Points, in no order, along strands that fork, close into loops and pass close to each other.
Two points are linked if the straight distance between their rows is under 82.7. Some points are linked to none.
q2: [-18.6  18.8 -15.1 -12.2 -12.1 -15.5 -14.7  -9.4 -17.3   2.7   9.9   4.6
  40.0  15.3 -18.7 -15.0   7.1  -1.7   9.3 -24.5 -19.3 -10.8  -7.3 -23.3
 -32.4 -19.2 -31.7  -8.5]
q638: [-29.2  -1.7  25.5   8.1  -3.1 -43.3  43.8 -28.2  -7.3  -6.9  25.3  30.2
 -11.4  23.2  11.1  29.5  -6.2 -20.8   9.8  13.2 -31.8   2.5  33.3   2.7
   1.0 -41.6 -12.6 -19.5]
q14: [  4.3  13.9 -36.3 -52.4  27.0  26.0  -8.5  -2.7   5.7  16.4 -25.3  18.0
 -24.8  40.6   0.8  -9.6  -0.2  33.4 -18.0  16.1   3.1   4.0 -45.2 -46.1
  18.2  -0.6  -5.1  12.1]
q925: [ 40.1  49.1 -28.5 -21.6  -4.4  52.7  16.6  65.0 -14.2  32.5  15.9 -46.8
  -5.7 -18.6  18.9   6.6   3.1  16.2  -6.6 -44.1   0.2  -2.1  -4.8  32.3
  10.6  28.1  16.0  -2.6]
q938: [ -6.7 -23.4  -9.3  12.1  -2.4  -3.1 -22.8 -24.3  -8.4 -14.1 -33.8  -4.2
   5.2  -1.6 -16.4 -35.1 -20.8 -16.2  39.7 -31.3  18.5 -15.7 -32.5   0.9
  -8.1   3.2  -7.5 -15.4]
q993: [ 48.1  41.1 -30.9 -32.2  -6.7  47.3  22.7  57.7  -5.3  39.0  -4.5 -35.4
 -35.8 -32.9   8.2  -7.9  -7.5  21.2   6.5 -31.1  16.3  -3.1 -20.9  22.6
  22.6  21.5  19.4 -12.1]
q278: [ -8.6  21.5  12.5 -14.8 -11.9 -44.5 -43.5  -5.5   5.3   9.4  11.9  -6.6
  33.7  50.2 -12.5  20.2  35.5 -17.7 -30.0 -37.5  -0.1  -8.9 -26.2 -25.0
   4.7 -16.8 -22.7  19.5]
q762: [ -7.7 -10.0  23.7   4.7   3.2 -38.9 -17.4 -32.4 -25.4  -8.0  12.4  -7.1
 -10.3  52.0  -1.9   6.2   1.6 -52.9  26.4  -0.8  -9.6 -41.4   0.1  13.2
  13.5 -24.2 -32.4  -9.2]
q226: [-11.4  -2.1  -3.9  27.4   5.2 -34.6  -6.4 -25.7 -15.3 -19.3 -23.3  26.8
  34.4  40.3  22.8 -36.6 -18.3 -21.4  33.9 -36.7 -16.8 -46.7 -29.3  -8.9
 -29.8  -1.5 -11.9 -25.8]
q231: [ -5.8 -13.4 -17.1  28.7  37.1 -25.8  10.1 -33.7 -32.0  -9.1 -27.1  68.0
 -15.9  59.4   3.6 -14.8 -29.7 -24.3  49.4 -13.4 -38.8 -15.8   7.3  -8.6
  -0.5 -12.9 -34.3 -39.6]
q10: [-19.5  -7.3  21.4  12.4 -12.5   0.8  44.0  -5.1  27.9 -36.7  31.6  -1.2
  30.2   5.3  32.2  12.4  -2.1 -16.0 -24.1  35.5 -14.8   0.2  38.3  13.3
 -15.4  -2.9  14.5  14.2]
q525: [-28.6  10.7  48.7  22.5 -21.7 -50.0   4.3 -19.6  31.1  -0.6  14.8  17.0
  28.8  20.8  27.1  45.2   5.8 -19.1 -46.4  -4.5   3.7  19.2   1.7  -0.3
   8.5 -21.7   0.9  20.8]
q652: [-28.7  -4.4  34.0  12.6 -34.5 -29.4   6.1  -5.7  42.7  11.5 -12.2  36.2
  10.9 -32.9   2.7  49.1 -10.5  10.8 -48.7 -29.4  14.2  58.5   1.6   7.6
  -8.0  -9.2  -3.8   7.3]
q273: [ 26.7  23.3  -8.5  11.1 -22.8  69.8  18.6  52.2   9.4 -26.1   2.3 -23.3
  19.7  -3.7  30.8 -19.4  -1.7  -1.1 -22.3 -10.6 -23.5   6.0  11.2  28.1
 -21.8  40.7  30.7  21.8]
q91: [ -2.8  26.7  -7.8 -28.1  23.1  19.8  -8.3  21.3 -13.9  28.2  35.7 -32.1
 -14.3 -19.6  -2.4  18.3  24.0  28.6 -18.0  41.3 -19.8 -10.7  14.3 -12.0
   0.2  12.9  15.0   7.7]
q895: [ 27.3 -14.2  26.8  18.4 -10.4   6.4  -2.0  23.5   6.0  -0.7  23.4 -32.8
  12.7 -27.8  17.2  18.7  31.6  -7.9 -38.5  52.4  32.7   0.1   8.5  31.1
   0.0  24.4  24.9  23.0]
q429: [ -8.0 -19.2  20.1  11.9  -0.4 -19.6 -33.8 -30.8 -14.9 -15.7  17.0 -39.5
   8.7 -10.8 -13.5 -24.9   5.5 -38.6  41.7  -0.7  19.9 -42.1 -16.7  16.3
  16.7  -7.7  -3.7 -13.5]
q915: [ 50.6   4.3 -16.8 -13.1   9.5  29.4   4.0  38.8   0.5  17.3  -3.5 -40.8
 -43.0 -37.5   4.8 -15.9  -2.1  18.6 -10.5  25.2  21.4  -5.4  -5.5  12.1
  16.3  27.0  42.8  22.1]
q583: [  2.7 -27.3  38.8  23.1 -13.7 -13.3   1.8 -15.7  11.8 -25.5  -6.2  -9.1
   1.8  11.6  20.7  22.0   8.5 -17.3 -19.4  26.1  47.3  12.6   0.1  19.7
  11.1   8.7  12.6  32.9]
q970: [ -6.9   9.1  -8.7 -40.6  12.4  33.9 -22.6   5.4  29.3  24.8  12.6  16.5
 -16.4   7.8  -2.7  42.1  -4.1  28.4 -63.1  18.4  -5.0  22.2 -24.8 -30.8
  23.2  16.3  10.1  17.1]
q831: [  7.6 -34.9   4.4  16.4  21.3  20.8  -8.6  -9.2 -20.9 -17.1  10.1 -40.1
 -12.8 -33.8  -3.9 -37.7   1.4  -9.8  32.2  39.7  18.5 -15.2  16.8  40.8
  23.9  22.8  13.6  -7.1]
q945: [ 35.5  26.4 -11.3  -4.3  -8.5  52.7   1.7  50.7  -9.4  -2.0  19.8 -48.7
   0.6 -15.4  12.6  -8.5   5.5   6.4 -18.2 -10.5  -7.4   1.3  -5.6  15.0
  -2.3  31.2  32.5  18.4]
q799: [ 24.9  28.4 -11.0 -53.5  20.5   6.6 -16.5  10.1 -21.3  35.1  16.1 -42.2
 -14.4  -4.8 -17.4 -15.9  28.3  13.3   5.8  33.1   2.0 -32.4 -26.2 -10.4
  24.4  -6.1   4.9  12.6]
q236: [  5.5 -16.2  19.2 -15.0 -12.0 -22.7 -18.2  -1.0 -19.2  14.6  18.1 -29.3
   9.3 -48.2 -30.0  -0.1  29.4  -5.0   8.9  23.1  35.0 -10.7   5.0  14.8
   0.7  -8.3  -5.3   2.8]
q326: [-11.2 -17.7  33.7  -0.9 -12.5 -36.0  -8.2  -5.5  -9.6  16.7  20.2 -12.3
   9.3 -45.0 -16.7  25.2  39.9   0.6   0.4  28.4  41.0   7.3  13.2   7.6
  -1.5 -22.6 -12.3  -9.0]
q718: [ -9.1 -18.9   7.5  40.8  49.6 -25.4   9.7 -42.4 -29.8 -15.6 -11.8  36.6
  -8.0  43.1 -10.6 -30.3 -45.8 -36.0  61.9  -7.0 -36.0 -25.6   2.8   5.4
  -2.6  -3.9 -35.3 -67.1]
q375: [ -8.7   6.2  14.8  11.3 -25.4 -49.3 -27.4 -16.7   9.0  13.5 -35.5  17.8
   8.4  18.2  -5.6  -9.9  -0.6  -9.4  16.8 -50.6   8.5   4.6  -0.1 -16.5
  -5.1 -26.9 -21.8  -1.9]
q134: [ 16.5 -20.6 -11.5 -19.4  -2.7  13.4 -28.1  -6.2 -14.9  10.6 -23.6 -17.3
   2.4 -19.5 -30.6 -41.0  -4.1   2.7  38.3 -35.7  34.0  -8.0 -40.3  -3.1
  12.0   4.6 -17.5 -21.2]
q20: [ -1.4 -16.7  -9.6  17.7 -23.1  -8.0   4.8   3.1  12.5 -17.3 -48.8  28.7
   6.2  -9.7 -15.1  -8.4 -25.1  14.0  15.3 -49.7  29.8  29.7  -3.6  -2.6
 -11.1  -8.7  -6.8   0.9]
q230: [  3.1 -22.6 -38.6  -0.8  28.2  31.8   6.6   5.8 -12.2 -10.3 -26.8  13.4
  -7.1 -40.7 -35.9 -44.8  -7.7  28.8  42.6 -17.6  10.6  18.4  -4.5  -6.6
 -15.4  14.7  -0.9 -23.0]
q291: [-23.8  21.2 -14.9 -22.9  12.3  38.2 -15.2   3.1  14.4  10.1  21.6  16.3
  -5.7  21.3   1.1  34.2  -8.9  30.8 -53.2  24.7 -23.5  21.2 -10.7 -29.9
  -6.8  13.0   9.0  12.1]
q555: [  8.8  10.4 -43.2 -17.5  62.9  49.2  11.4  18.3 -20.3   7.7 -26.7   2.1
 -18.2 -27.1 -24.6 -56.9  -1.8  40.3  37.7  -9.3 -12.9   6.1 -24.7 -10.2
  -8.3  20.2   0.2 -27.2]
q848: [ 19.7  29.4 -35.1 -54.2  49.6  43.4   5.5  12.5   6.4  10.5 -45.1  20.9
 -22.7  25.2   9.3 -29.2 -11.0  27.9  12.2   7.6  -7.6 -18.2 -60.1 -31.4
  13.2   6.6   4.0   3.9]
q17: [ 12.1 -26.0  37.6  -2.3  -2.8 -31.2 -25.8  -9.6  -5.1   1.5 -12.3 -19.8
  -0.1  17.7   1.3  22.1  33.9 -23.5 -18.3  23.9  58.9   1.3 -23.8   7.2
  35.3   3.0  12.2  34.5]
q290: [-21.0   0.9  13.9  24.9 -25.1 -20.7  19.4  -2.8  40.2  -3.6 -20.8  50.5
   5.3 -13.5  15.0  26.2 -31.2  21.9 -27.3 -41.9  -4.5  62.5   5.1  -8.9
 -13.8 -20.8  -6.5   8.5]
q423: [-12.3   2.9  28.6   9.2  -7.6 -47.1  61.0 -17.5 -11.4 -18.2  11.4  47.0
 -20.0  38.2  30.6  27.5 -25.2 -48.9  17.6   3.1 -55.1   0.5  30.5   5.8
   8.3 -43.4   0.5 -20.4]
q73: [ 19.8  -9.4 -22.2 -20.6 -11.1  35.5  -4.7  22.2  -5.2  16.9 -12.9 -12.4
 -13.1 -36.6 -30.3  -5.5  -0.8  18.1   9.3  -8.1  24.5  19.1  -4.9  -0.3
   5.5   4.5   7.8   5.8]
q104: [-43.9  -1.4  -4.2  14.5  -1.7 -43.3  -3.7 -30.0   8.4   7.1 -22.0  40.1
 -12.8  -3.8 -19.0   9.7  -1.8  21.1  13.9 -10.7   0.1  32.6  36.8 -12.3
  -6.2 -38.0 -27.3 -20.1]
q158: [-18.3 -11.8   9.3   3.7 -37.6 -14.6  35.0   9.1  21.2 -12.0  16.8  -5.0
  36.2 -63.7 -21.5   0.2  -4.3   5.9   7.5 -23.4  -3.4  19.1  25.3   8.2
 -32.0 -22.3 -14.8 -17.2]
q719: [  4.8  -5.8  -2.4  33.4 -11.3  10.6   6.4  -4.2  -3.9 -60.5   2.3 -12.1
  44.5  17.7  36.4 -37.5 -14.4 -29.3   4.5 -11.4  -5.5 -30.3 -19.1  23.5
 -12.2   1.0  11.8  15.5]
q597: [ 54.6  12.6 -18.7  -7.9  22.3  33.5  -5.2  30.6  -6.9   2.1  -7.1 -55.5
 -47.7 -31.4  24.8 -43.0  -9.0  15.7   6.9   7.5   8.4 -16.8  -9.3  27.6
  30.5  33.1  46.1  15.0]
q770: [ -6.7  11.4 -15.8   2.6   4.6 -21.3 -13.4 -25.3 -12.4   0.5 -16.5  40.1
  -1.6  89.5  19.7  13.6  -9.3  -3.1  -5.5 -13.3 -10.5  -0.8  -6.0 -25.3
   4.3  -8.5 -24.4   3.9]
q662: [-23.2  -7.2   7.9  14.1  -7.0   1.5  23.4 -13.0  25.9 -29.0  13.2  24.3
  23.7  18.5  36.5  31.1 -13.9  -9.8 -30.9  24.9 -17.6  13.3  26.9  -1.4
 -11.9  -4.7  12.3  17.5]
q373: [-10.4  -6.1 -31.1  12.5 -20.9  33.1  12.9  22.8  29.8 -10.4 -29.6  45.4
  23.3  -4.1  -3.6  22.9 -26.2  21.2 -29.8 -31.5   4.7  53.0  -6.2 -14.7
 -22.3  15.1  -9.9   2.8]
q760: [  4.5  17.0  -8.1 -36.3  14.1  13.2 -14.9   5.5 -16.5  24.9  28.6 -17.7
  -5.9   2.7 -19.8   6.8  13.9  19.2  -9.5  35.7  -3.1  -5.5   2.0 -18.5
   8.4   2.2  -1.7   6.4]
q303: [-15.9  -7.7 -21.1   0.2  19.9  27.9  14.5  11.9   4.0  -2.9   3.7   2.9
  -0.4 -30.9 -32.8  -8.2   5.0  34.0  14.2  21.0  -8.8  24.2  41.5 -15.5
 -20.1   8.2  -8.2  -6.2]
q99: [-30.5  17.4 -27.2  -7.2   7.3   3.0  -7.3 -12.1  -6.2 -12.3   4.5  30.1
   9.1  58.6  11.3  11.1  -1.3   9.3 -18.6   9.9 -18.7  11.4  -6.8 -31.2
  -9.7  -1.1 -16.5  -2.2]
q990: [ 35.7  20.1 -35.0 -40.8   0.8  46.6  -2.6  32.8  -8.1  23.1 -19.3 -23.9
 -16.7 -25.7 -18.2 -13.0  -5.3  21.1   5.9 -13.3  16.0  -1.2 -30.2  -1.1
  13.9   9.9  16.0  -0.3]
q417: [ -5.3   6.8  13.5   7.2  12.7  42.9   1.2  22.3  30.5  23.9  38.5   1.7
 -27.2 -49.9  -2.3  44.3  21.6  33.3 -46.8  44.7 -37.9  -0.1  37.0   1.9
 -29.3  50.3  34.1  -8.1]
q900: [  9.7 -24.2  -5.9  20.6 -42.4  16.7  16.6  13.6   7.1 -16.8 -34.6  10.7
  20.9 -21.9  -1.4  -4.7 -19.8  -3.5   7.4 -51.1  28.1  30.5  -8.7  17.0
 -15.0   2.1  -8.2   1.5]
q685: [ 38.2  10.4  -3.5 -43.5  20.5   1.7  -7.1   6.8  -1.6  42.5  13.0 -36.2
 -44.6 -15.5  -0.6  -4.7  26.1  15.9  -7.6  42.7  27.9 -22.0 -22.3  -2.1
  35.6   3.1  25.2  18.4]
q337: [-25.2 -14.8  26.1  -7.6 -11.1 -33.2  -3.0  -5.4   6.6  19.6  16.1   2.0
  12.4 -50.3 -19.5  26.2  19.1  13.9 -18.6  19.4  12.1  23.5  24.1   0.4
 -17.1 -17.6 -20.7 -15.9]
q626: [-11.0   8.2  18.1   7.8  -8.6 -40.4   2.0 -30.8 -13.8 -23.5  27.5  -9.3
  30.0  40.5  13.3  -0.8   6.0 -33.9  14.1  -5.5 -16.0 -35.0   1.1   5.2
  -2.9 -21.6 -19.8   4.6]
q228: [ 18.3 -14.0 -10.0 -27.0  24.6   9.7 -17.7 -21.4 -22.9  -0.2   7.4 -24.7
 -22.1  36.6  -4.2 -16.9   0.9 -15.5  20.5  33.0   8.2 -37.0 -29.8  -0.6
  43.7   8.8   8.0   6.7]
q36: [-14.8   3.7 -32.3  -0.5  -9.3 -11.6  -4.0  -3.3   4.0   2.0 -30.1  46.6
  17.8   2.4 -11.2   0.9 -17.1  34.0   1.3 -39.3 -12.2  29.9  -0.2 -35.6
 -28.1 -17.4 -35.2 -15.4]
q410: [-16.5 -12.2  -9.9  25.2   4.7 -17.9  -7.0 -26.7  -8.9 -26.3 -31.1  23.0
   8.6  31.6   4.8 -24.0 -14.1  -7.5  28.2 -22.3  -1.3 -16.7 -16.0  -8.4
 -14.7  -1.5 -14.2 -17.0]
q614: [ -0.6  15.9   0.4 -25.4 -27.9 -19.7 -42.2   9.8  -0.8  24.5  11.2  -5.3
  31.3  15.5 -27.2  19.4  22.0   3.8 -28.5 -36.6   2.6   3.8 -34.8 -19.3
   0.3  -8.0 -26.6   7.6]
q238: [-20.7   1.5  17.5  17.5 -24.8 -54.0  -1.0 -25.0   3.3  10.7 -17.6   9.6
  11.4 -20.6 -12.9 -17.7  -3.5  -8.6  35.7 -59.2   1.0  -5.1  11.8  -6.6
 -16.5 -40.4 -17.5 -15.3]
q360: [-20.1   3.5 -12.6  17.1 -26.9   0.6   9.8   6.4  24.1   2.7 -17.5  52.4
  20.5  -7.0  -5.0  21.4 -29.4  28.4 -20.5 -48.7  -9.6  57.9  -1.9 -19.5
 -25.8 -15.6 -24.4 -10.5]
q750: [ 22.0  27.9 -11.9 -18.4  27.8  42.1   4.2  37.7   1.1  21.2  15.3 -32.1
 -39.4 -32.6   1.0  -5.1   8.0  42.0 -12.6  21.9 -19.8  -0.2  36.5 -13.5
  -8.1  24.5  30.3  -1.5]
q659: [ -6.7  14.8 -12.8 -13.2 -28.1  -8.2 -16.3  10.4 -14.7  -2.6   7.9  -2.8
  48.4  13.2 -15.7   4.3  12.9  -2.1  -5.4 -48.8  -6.8  -2.6 -23.6 -18.8
 -17.8  -7.1 -24.2   4.7]
q646: [  7.8  30.5   3.1   1.9  40.5  27.5  -0.1  32.2   9.4  41.2  43.0 -26.4
 -50.3 -36.0   9.0  44.0  22.6  33.3 -41.0  51.6 -29.8 -18.9  41.6  -5.8
 -11.9  49.3  36.9 -16.8]
q688: [  3.0 -40.4  14.3   5.3  24.1  -2.2  -3.9 -20.0 -34.5  -5.8  22.7 -25.6
 -18.6 -23.2 -22.3 -13.0   5.9 -26.1  44.9  52.2  20.8 -21.4  13.5  28.4
  28.7   5.7  -7.6 -18.7]
q986: [-11.7  -2.1 -11.8   3.3 -27.5  44.4   1.1  24.8  38.6   2.9   2.3  27.5
  17.1 -15.2  -5.5  32.3 -12.6  19.2 -44.8 -23.4  -6.1  49.3  -6.6  -4.2
 -14.2  25.6 -10.1   8.8]
q636: [ 37.3  -1.2   6.3   6.9  -1.7  21.8  -2.1  27.7  -6.4  -5.4  18.7 -45.5
 -12.2  -7.4  28.3   4.4  19.8 -10.9 -31.7  39.2  23.3  -6.6   2.7  31.9
  26.0  28.1  52.0  43.3]
q414: [  8.9 -26.4  -2.0 -29.3   9.3  -7.3 -36.6 -10.7 -17.5  18.8  -5.9 -24.2
 -10.5 -15.5 -29.6 -31.7   7.2   3.8  31.0  -2.0  32.1 -24.0 -30.2  -6.0
  19.6   3.7  -5.2 -13.9]
q288: [ 29.7  -9.9  -1.0   9.1 -11.9   5.6 -24.8   5.5  -8.7 -29.4   1.0 -38.4
  27.3  16.9  11.3 -16.2  13.9 -28.5   0.3 -17.8  23.9 -22.6 -43.7  12.5
  16.2   6.6  18.1  29.0]
q749: [ -0.6 -43.2  34.9   5.8   9.2 -27.4  17.2 -23.0 -32.6 -16.9  13.8  -6.8
 -14.8 -13.1  -9.4  15.5   7.2 -36.9  27.4  52.3  13.5 -12.9  29.1  33.8
  19.4 -11.3 -13.7 -18.6]
q645: [-10.9  -8.8   8.1  14.7 -28.8 -38.1 -20.2 -16.6   7.5   5.7 -64.5  29.6
 -10.6  -0.3 -16.9  -3.1 -14.5   8.1  19.6 -58.0  27.7  34.5  -5.4 -14.1
   1.1 -18.4 -15.5  -4.8]
q51: [ -3.3 -13.1  -1.4  17.9 -36.8   6.6  38.8  12.1  17.3 -27.1 -12.1 -11.8
  32.3 -44.1  -3.9 -21.3 -17.9  -7.5   6.8 -28.8   5.9  24.7   8.6  21.4
 -27.1  -2.5   0.4  -4.4]
q726: [ -2.9  14.7 -16.4  -5.1 -31.7  37.3  15.7  36.9   0.6   2.3  23.7 -11.5
  53.2 -25.1 -15.2   8.8   2.4  -0.6  -0.2 -41.9 -13.0  15.6  -4.6  12.2
 -23.0   1.1 -21.3 -11.5]
q12: [ -1.6 -13.2  -3.3  -6.9  17.6  -8.5 -25.0 -35.6 -31.4 -10.7  11.9 -13.9
  -7.5  51.0  -8.9 -11.1   3.4 -32.5  23.5   2.1  -0.9 -46.2 -16.0  -4.6
  24.6  -3.5 -17.4 -13.7]
q845: [ -7.3  23.0  -3.1  12.9   0.1 -43.6 -16.2 -24.9  -2.8  14.5 -31.6  57.4
  -6.6  77.7  28.6   5.6 -10.3 -29.7  13.4 -31.8 -33.6 -10.9  22.4 -18.6
  -0.6 -24.8 -31.2 -12.1]
q35: [-20.5 -11.6  19.1  26.7 -14.7 -42.8  21.2 -21.3   8.0 -22.0 -11.4   3.2
  11.0 -22.5   1.8 -18.7 -13.4 -12.1  38.8 -27.1   8.1  -0.3  23.6   8.3
 -16.1 -32.2  -1.4  -8.4]
q446: [ 53.7  40.2 -24.6 -14.9  34.4  44.3   2.5  16.1  -7.6  12.9 -13.6 -37.6
 -47.7 -20.5  24.5 -55.8 -17.2  13.3  18.8   4.1   2.8 -33.9 -32.2  15.6
  31.2  25.0  33.9   5.1]
q551: [-16.2 -17.9  22.4   2.6 -31.3  13.3  -5.4  13.2  38.4  18.4   7.9  25.7
  13.1 -42.4  -9.0  54.5  -0.5   8.0 -63.8 -18.0  11.8  56.3  -9.1  14.4
  -6.2  26.3  -1.1   8.8]
q110: [ 15.3  22.4   0.0  18.2 -24.1  49.6  23.0  39.8  19.5 -29.8  24.9 -34.4
  45.3 -16.1  29.2 -18.5   4.4  -5.4 -32.4  13.3 -31.9   6.0  17.2  29.1
 -28.2  23.5  29.9  24.6]
q741: [-11.0 -17.6  20.4  19.4  15.9 -10.8  -9.2 -36.3 -25.2 -32.5   8.9 -14.6
  11.8   2.4  -4.9 -36.4 -13.5 -31.9  49.5   4.9   1.6 -34.5   0.6  17.4
   5.7  -9.2 -13.0 -25.0]
q197: [ 36.6  12.6  -7.2 -21.0  18.3  10.2  -1.1  23.4 -17.9  37.1  10.8 -39.0
 -38.5 -29.6  -2.0  -2.5  21.3  11.1  -9.5  55.1  24.4 -15.2   5.8  15.0
  19.4  16.8  36.7   7.8]
q198: [ -6.9 -21.5  15.3  17.1 -20.7   5.1  12.5  -7.0  22.5 -33.2 -17.5  -7.3
   7.6  -3.7  11.6   5.3  -9.6  -2.0 -14.0  13.3  29.2  19.2  10.2  13.8
  -1.6   5.9  15.7  39.0]
q168: [ 13.5  20.0 -26.2 -51.0   9.5  34.2 -18.1  15.3  25.5  22.2 -18.2   7.0
 -19.7  24.3   6.4  16.0   5.1  33.1 -39.9  13.5   0.0  16.2 -43.3 -37.3
  26.7   6.5   3.7  26.3]
q60: [  2.4  -2.3  17.8  13.3  -3.5  32.1   0.4  34.6  29.0  23.4  29.5  -9.1
 -12.0 -46.3   8.6  43.5  25.6  14.3 -59.2  42.6 -11.9   6.5  17.9  15.4
 -16.8  47.7  33.1   8.9]
q732: [ 43.7 -12.8   4.5   7.0 -10.5  15.1 -16.9  22.5  -1.5 -17.2   4.7 -56.7
   6.2  -6.5  14.5 -16.4  14.6 -16.8 -10.9  16.7  32.5 -15.8 -27.9  32.9
  31.8  22.7  40.1  42.5]
q195: [-37.3  -6.6  10.4  17.6   1.6 -38.3  27.8 -25.4  12.2  -0.1   7.8  36.4
 -17.2  -5.5  -6.9  19.5  -4.8   7.7   9.5  13.2 -13.5  22.6  48.2 -10.8
  -5.1 -36.0 -28.6 -19.3]
q174: [-34.1  20.7 -23.9  -5.7   6.4  28.3   5.7   1.2  -1.9 -19.4  32.3  28.0
  27.0  55.0  21.9  20.8  -5.3   4.1 -26.1  19.5 -40.8  -0.3   1.8 -24.3
 -19.6   3.7  -8.8   9.2]
q903: [-25.9  33.4 -21.9 -16.8  24.8  54.9  -7.9   8.3  -2.5   4.5  40.2  -0.2
   1.4  36.7  14.9  30.5  -1.0  10.7 -37.6  37.5 -34.5  -9.8   1.1 -29.8
 -15.5  10.8  10.2  14.0]
q722: [ -1.8   5.5   5.0  16.2 -17.2  23.7  31.6  17.3  24.3 -46.2  25.1 -18.9
  44.1 -10.8  26.2 -15.6   6.6 -14.7 -20.0  21.4 -32.2  -4.2  28.4  19.8
 -24.2  13.9  18.1  22.1]
q899: [-28.9   6.9  22.3  31.8 -20.2 -42.1  27.9 -19.3  34.1  -2.3 -17.0  36.9
  -4.4   5.1  27.3   7.4 -23.4   3.4   6.4 -26.4  -1.8  37.1  24.3  -6.8
  -7.9 -38.9   9.6   3.5]
q199: [  5.5   3.1  16.8 -24.6   3.0 -36.9 -46.2  -9.8  -6.6   3.7   3.0 -18.8
  12.9  58.5 -10.6  14.9  34.5 -15.7 -20.8 -11.6  20.5 -25.0 -26.5 -19.0
  28.1  -4.9 -18.0  21.8]
q157: [ -6.6 -19.8  -1.4  26.5  30.4  -9.3   7.2 -42.4 -33.0 -22.1   1.4  11.7
   3.2  29.8 -17.8 -27.8 -26.4 -31.4  52.2  -3.1 -22.6 -39.6   4.3  11.8
  -3.6  -1.0 -23.7 -40.0]
q86: [-21.6  13.8   4.1   3.6  -0.8 -44.9  -7.3 -33.0 -14.3 -15.3  21.8   3.9
  37.0  35.7  -2.9 -21.2   3.6 -21.0  27.6 -15.3 -31.0 -38.8   6.4 -10.4
 -24.1 -28.7 -35.4 -18.5]
q809: [-24.9  -4.4 -25.1  -2.9  -0.9 -21.4 -15.2 -12.4  -2.0  10.0 -26.1  38.3
  -5.4  -6.0 -38.2  -8.1  -0.1  27.7  22.4 -31.7   5.6  26.3   7.4 -36.2
 -14.2 -14.1 -31.0 -18.6]
q229: [ -6.2  11.7  -9.5  18.0  20.3 -39.0  -2.0 -29.9 -19.1   7.0 -33.1  71.1
 -24.7  80.4  18.8   4.3 -26.6 -26.1  27.4 -25.5 -51.3  -8.6  13.1 -15.4
  -4.5 -18.3 -35.5 -31.7]
q759: [  4.3 -31.8   6.7  -5.6   0.8 -19.3 -28.1 -11.7 -20.6   9.2   6.8 -32.3
  -0.2 -18.7 -27.2  -8.6  23.7  -6.8  18.2  13.5  38.5 -24.0 -12.6   9.4
  18.8  -6.5   1.3   3.1]
q179: [ 14.4 -11.9  24.2  12.0  -7.3  18.8  -5.0  20.5  19.4  17.5  31.4 -10.7
   6.4 -28.5  12.0  44.2  27.4  -7.4 -56.8  60.6   6.8   8.6  16.9  10.9
 -10.6  27.6  21.2  18.3]
q227: [-17.0   7.0  21.6  36.4 -17.4 -49.1  35.7 -22.3  11.8  -1.6 -20.1  40.7
 -15.2  35.7  32.5  -2.4 -19.7 -24.5  27.7 -26.1 -15.7  -2.0  31.1  -3.7
  10.4 -39.8  20.2  -0.4]
q320: [  0.4  -2.1  39.4  32.7 -22.8 -53.4  45.2 -26.6  -7.0  11.8 -10.9  44.1
 -36.1  33.2  36.5   8.8 -16.8 -60.5  29.0 -15.2 -48.9 -10.0  21.3  14.6
  22.4 -46.7  26.6  -8.7]
q868: [ -7.6 -26.8  17.3  15.4  -4.4 -14.5  21.4 -17.3  -4.2 -32.2  10.8 -10.1
   0.7  -1.6   9.3   1.4  -3.2 -24.0  16.2  41.8   9.9  -9.3  26.6  28.8
   8.8  -8.7   3.0   1.0]
q687: [ -1.1 -19.4 -16.7  -5.2   8.2  24.9  -4.7   1.4  -7.4 -10.7 -11.7  -2.1
  -4.0 -16.2 -24.1 -22.9  -9.9  21.8  12.9  -1.1  17.7   7.9   6.0  -8.9
  -5.5   9.8   3.7  13.2]
q909: [  5.7 -18.8  35.1 -12.3  -2.3 -47.4 -32.3 -11.2  -9.5  16.2   4.4 -11.9
  -2.7  40.5  -1.0  27.3  36.7 -24.3 -16.4  19.9  34.0 -14.2 -21.4   3.4
  35.0 -10.7 -10.1  19.2]
q847: [-10.8 -22.4  14.7  27.3 -10.1 -14.8  28.1 -18.0   7.5 -33.2 -21.8   2.7
   7.2  -5.7  12.0 -11.6 -18.8 -11.4  20.6   1.9  11.7   8.7  20.7  16.5
  -8.0 -14.9   8.8   5.9]
q244: [ 26.0  28.0  -7.0  -7.3  29.7  23.1   8.1  36.0  15.8  33.1  14.7 -27.8
 -60.7 -56.7  -7.3  13.5  15.5  43.9 -20.4  29.6 -22.9  -4.9  45.6  -2.7
  -6.4  39.6  28.4 -20.1]
q565: [-24.0 -14.4   1.2  -7.3   4.2   6.4   1.4   3.1   9.2  10.7  18.5   7.5
  -4.6 -34.2 -34.2  15.9  10.0  24.8  -7.7  29.3  -1.2  18.6  38.7  -9.6
 -15.3  -9.4 -13.4  -5.8]
q145: [ 30.6  23.0 -43.8 -39.5  62.2  45.8  15.4  20.5  -4.8   9.4 -37.3  10.4
 -28.3 -11.3  -2.1 -50.0  -7.4  40.6  30.2  -7.2  -9.7 -13.7 -56.2 -10.2
   2.1  22.0   0.7 -14.3]

A piece is all that can be reached along the links. How many separate loops has the piece of each point below (a circle has one, a figure eight two, a Y none), and how many tips (points with one link)?
q2 => loops 0, tips 3
q760 => loops 0, tips 2
q555 => loops 1, tips 2
q36 => loops 2, tips 0

Name the points in between on the shortest way along the links from the first point to the second, in order.
q900; q614 => q20 q645 q375 q238 q35 q847 q198 q583 q17 q909 q199 q278
q990; q970 => q73 q687 q230 q555 q145 q848 q14 q168
q236; q845 => q759 q429 q741 q157 q718 q231 q229
q337; q993 => q565 q303 q687 q73 q990
